Each scene shows the same named points in several views. A view is turned or mirrored, shifted and resized as a whole, has a little noise and may leave points out.

Scene 1
View 1
K508: [-1.66  1.87 -0.08 -0.75  0.50 -1.98  0.93  1.59 -0.42  0.03 -0.18 -0.78
  0.75  0.64 -1.14  0.32 -0.08 -0.37  0.26  0.48]
K894: [-0.85  1.70 -0.17 -1.22  1.71 -2.12  0.55  1.37 -0.38  0.34 -0.74 -0.86
  1.45  0.41 -1.70  0.49 -0.26  0.22  0.49 -0.11]
K302: [ 0.14  2.14 -0.19 -1.25  0.76 -2.57 -0.10  1.14  0.23  0.30  0.51 -0.15
  0.30  0.57 -0.82  0.42 -0.76 -0.30 -0.24 -0.26]
K812: [-0.29  2.18 -0.22 -1.44  0.57 -2.35 -0.08  0.63  0.20  0.65 -0.12  0.03
  0.69  0.46 -1.09  0.55 -0.68 -0.39 -0.10  0.03]
K341: [ 2.68  2.55 -0.22 -1.95  1.72 -3.33 -1.34  0.46  1.16  0.37  1.25  0.39
  0.15  0.10 -0.75  0.41 -1.38  0.31 -0.67 -1.32]
K422: [-1.74  2.25 -0.25 -1.33 -0.68 -2.11  0.10  0.16  0.08  1.03 -0.89  0.36
  0.61  0.70 -1.09  0.80 -0.62 -1.00 -0.36  0.73]
K21: [ 0.50  2.29 -0.27 -1.72  0.91 -2.72 -0.48  0.39  0.43  0.70 -0.04  0.20
  0.60  0.45 -1.17  0.69 -0.97 -0.09 -0.27 -0.27]
K738: [ 1.27  1.99 -0.15 -1.77  2.45 -2.73 -0.44  0.97  0.30  0.32  0.02 -0.58
  1.12  0.15 -1.63  0.51 -0.89  0.68  0.15 -0.95]
K262: [ 1.23  2.21 -0.26 -1.67  1.47 -2.84 -0.63  0.75  0.54  0.43  0.44  0.00
  0.57  0.34 -1.06  0.43 -0.96  0.30 -0.20 -0.69]
K858: [ 0.54  1.92 -0.22 -1.81  2.08 -2.53 -0.23  0.84  0.12  0.57 -0.46 -0.49
  1.32  0.35 -1.76  0.57 -0.81  0.46  0.18 -0.63]
K904: [ 0.44  2.61 -0.41 -2.20  0.10 -2.61 -1.17 -0.78  0.83  1.42 -0.58  1.09
  0.49  0.46 -1.32  0.96 -1.34 -0.52 -0.76 -0.11]
K767: [ 1.18  2.11 -0.03 -0.08  1.08 -2.98  0.29  2.86  0.43 -1.19  2.76 -0.76
 -0.72  0.34  0.36 -0.34 -0.39 -0.20 -0.31 -0.72]
View 2
K858: [-0.74 -1.32  0.03  0.03 -1.75  1.58  1.05  2.03  0.57  2.08 -0.74  0.75
 -1.04 -1.18  1.47  1.31 -2.09 -0.89 -0.40 -0.54]
K767: [-2.52 -2.02  1.38 -0.80 -2.93  0.59  0.71  0.31 -2.16 -0.07  0.92  0.76
  0.69 -0.49  1.52  1.86 -0.56 -1.90  0.12 -0.91]
K302: [-0.64 -1.73 -0.41 -0.62 -1.27  0.63  1.40  1.23 -0.39  1.73 -0.28  0.58
 -0.08 -0.40  1.00  1.42 -1.60 -1.41 -0.22 -0.90]
K812: [-0.32 -1.38  0.04 -0.66 -0.95  0.73  1.29  1.26  0.19  2.16 -0.16  0.69
 -0.04 -0.53  0.72  0.92 -1.68 -1.40 -0.48 -0.75]
K508: [-0.69 -0.99  1.89 -0.83 -0.84  0.75  0.56  0.90  0.51  2.06  0.46  1.11
  0.15 -0.76  0.33 -0.12 -1.30 -1.36 -0.84 -0.71]
K738: [-1.23 -1.59 -0.21  0.08 -2.44  1.70  1.03  2.07  0.13  1.64 -0.74  0.63
 -1.02 -1.14  1.83  1.79 -2.00 -0.98 -0.28 -0.48]
K422: [ 0.46 -1.12  0.14 -0.99  0.30  0.01  1.42  0.82  0.62  2.89 -0.02  0.80
  0.32 -0.19 -0.15  0.09 -1.55 -1.53 -0.76 -0.88]
K894: [-0.92 -0.85  1.32 -0.20 -1.43  1.55  0.60  1.67  0.85  2.18 -0.15  1.03
 -0.74 -1.12  0.85  0.24 -1.86 -0.83 -0.86 -0.47]
K904: [ 0.50 -1.71 -1.99 -0.59 -0.39  0.32  2.11  1.56  0.22  2.64 -0.92  0.27
 -0.27 -0.12  0.72  1.60 -2.06 -1.41 -0.24 -0.86]
K262: [-1.00 -1.79 -0.74 -0.30 -2.06  1.08  1.33  1.59 -0.29  1.49 -0.51  0.54
 -0.55 -0.75  1.60  1.88 -1.81 -1.19 -0.10 -0.71]
K21: [-0.47 -1.62 -0.69 -0.44 -1.30  0.84  1.50  1.47 -0.10  1.99 -0.50  0.47
 -0.33 -0.52  1.11  1.47 -1.83 -1.26 -0.21 -0.74]
View 3
K894: [-0.31 -1.13 -0.61 -1.05 -0.48 -0.69 -0.76 -0.41 -0.56  1.64 -1.04 -0.91
  0.68 -1.27 -1.24  0.69  1.21 -1.20  0.74 -0.98]
K21: [ 0.05 -0.87 -0.40 -1.00 -0.06 -0.13 -0.72 -0.16 -0.58  1.20 -1.12 -0.26
  0.90 -0.93 -0.51  1.55  0.97 -0.89  0.94 -0.57]
K812: [-0.11 -0.87 -0.91 -1.06  0.22 -0.17 -0.93 -0.20 -0.37  1.53 -1.19 -0.39
  0.43 -0.91 -0.87  1.13  1.07 -0.77  0.94 -0.77]
K767: [-1.51 -2.31  0.27 -0.52  1.16 -0.26 -0.79 -1.09 -1.49  0.55 -2.01 -1.19
  0.65  0.71 -1.30  2.09  0.26 -2.16  1.03 -0.65]
K904: [ 0.82 -0.34 -0.83 -1.24  0.11  0.41 -0.81  0.32 -0.13  1.17 -0.93  0.41
  0.79 -1.11 -0.06  1.80  1.03 -0.08  1.05 -0.35]
K738: [-0.13 -1.03  0.36 -0.87 -0.93 -0.64 -0.37 -0.34 -1.05  0.93 -0.88 -0.64
  1.34 -1.26 -0.74  1.29  0.90 -1.40  0.56 -0.73]
K302: [-0.38 -1.12 -0.51 -0.93  0.30 -0.20 -0.80 -0.41 -0.70  1.16 -1.36 -0.59
  0.60 -0.56 -0.90  1.52  0.88 -1.09  0.88 -0.70]
K508: [-0.67 -1.30 -1.40 -1.04  0.33 -0.64 -1.21 -0.61 -0.28  2.05 -1.40 -1.19
 -0.14 -0.65 -1.67  0.45  1.29 -1.13  0.95 -1.12]
K341: [ 0.25 -0.90  0.62 -0.86 -0.39  0.15 -0.25 -0.01 -1.04  0.33 -0.97  0.11
  1.61 -0.84  0.06  2.36  0.45 -1.11  0.82 -0.21]
K422: [ 0.24 -0.58 -1.96 -1.32  0.71 -0.01 -1.30 -0.01  0.26  2.03 -1.22 -0.32
 -0.20 -0.84 -0.90  0.90  1.35 -0.18  1.23 -0.73]
K858: [-0.06 -0.91 -0.07 -0.98 -0.90 -0.62 -0.52 -0.28 -0.66  1.25 -0.88 -0.61
  1.06 -1.45 -0.84  0.94  1.08 -1.20  0.55 -0.84]
View 4
K508: [ 0.64 -0.82 -0.70  0.62 -0.61  0.81  1.08 -1.79  0.63 -0.01 -0.40  2.24
 -0.62 -0.34  0.18 -0.42  0.08 -0.63  0.36  0.07]
K904: [ 0.13 -0.26  0.20  1.17 -0.07  2.00 -0.17 -1.22 -0.79  0.25 -1.35  0.46
 -0.50  0.46  0.22 -0.67 -0.20 -0.89 -0.18 -0.84]
K422: [ 0.22 -0.76 -0.02  0.31 -0.08  1.45  0.43 -1.65  0.32  0.41 -1.34  1.11
 -0.91 -0.27 -0.19  0.14 -0.13 -0.68  0.71 -0.43]
K302: [ 0.45 -0.55 -0.36  1.39 -0.49  1.37  0.40 -1.34 -0.22  0.13 -0.40  1.35
 -0.24  0.21  0.33 -1.01  0.05 -0.81 -0.32 -0.29]
K262: [ 0.33 -0.17 -0.29  1.60 -0.60  1.66  0.26 -1.03 -0.85 -0.28 -0.48  1.31
 -0.27  0.58  0.72 -1.38 -0.08 -1.01 -0.68 -0.45]
K738: [ 0.37  0.05 -0.53  1.40 -0.83  1.66  0.57 -1.02 -1.06 -0.84 -0.45  2.00
 -0.40  0.65  1.02 -1.61 -0.11 -1.10 -0.77 -0.39]
K894: [ 0.48 -0.36 -0.72  0.54 -0.76  1.09  1.12 -1.54 -0.05 -0.74 -0.57  2.63
 -0.83  0.07  0.70 -0.80 -0.01 -0.83  0.08 -0.08]
K21: [ 0.26 -0.31 -0.18  1.25 -0.40  1.76  0.29 -1.20 -0.69 -0.14 -0.83  1.27
 -0.46  0.40  0.51 -0.91 -0.07 -0.93 -0.28 -0.50]
K812: [ 0.39 -0.53 -0.30  0.90 -0.43  1.42  0.41 -1.41 -0.16  0.03 -0.79  1.46
 -0.54  0.12  0.31 -0.59 -0.11 -0.80  0.03 -0.36]
K341: [ 0.12  0.04 -0.07  2.06 -0.59  2.09 -0.23 -0.80 -1.50 -0.23 -0.69  0.77
 -0.06  0.98  0.92 -1.76 -0.14 -1.12 -1.04 -0.70]
K767: [ 0.93 -0.91 -0.84  2.81 -0.88  0.66  0.36 -1.20  0.41  0.80  1.26  1.38
  0.61  0.08  0.46 -1.77  0.31 -0.38 -1.05  0.24]

Which points are out of place in each view (at most two, in the order of its rows)? Write none if all are in place.
view 1 | K341
view 2 | K302
view 3 | K894
view 4 | K904
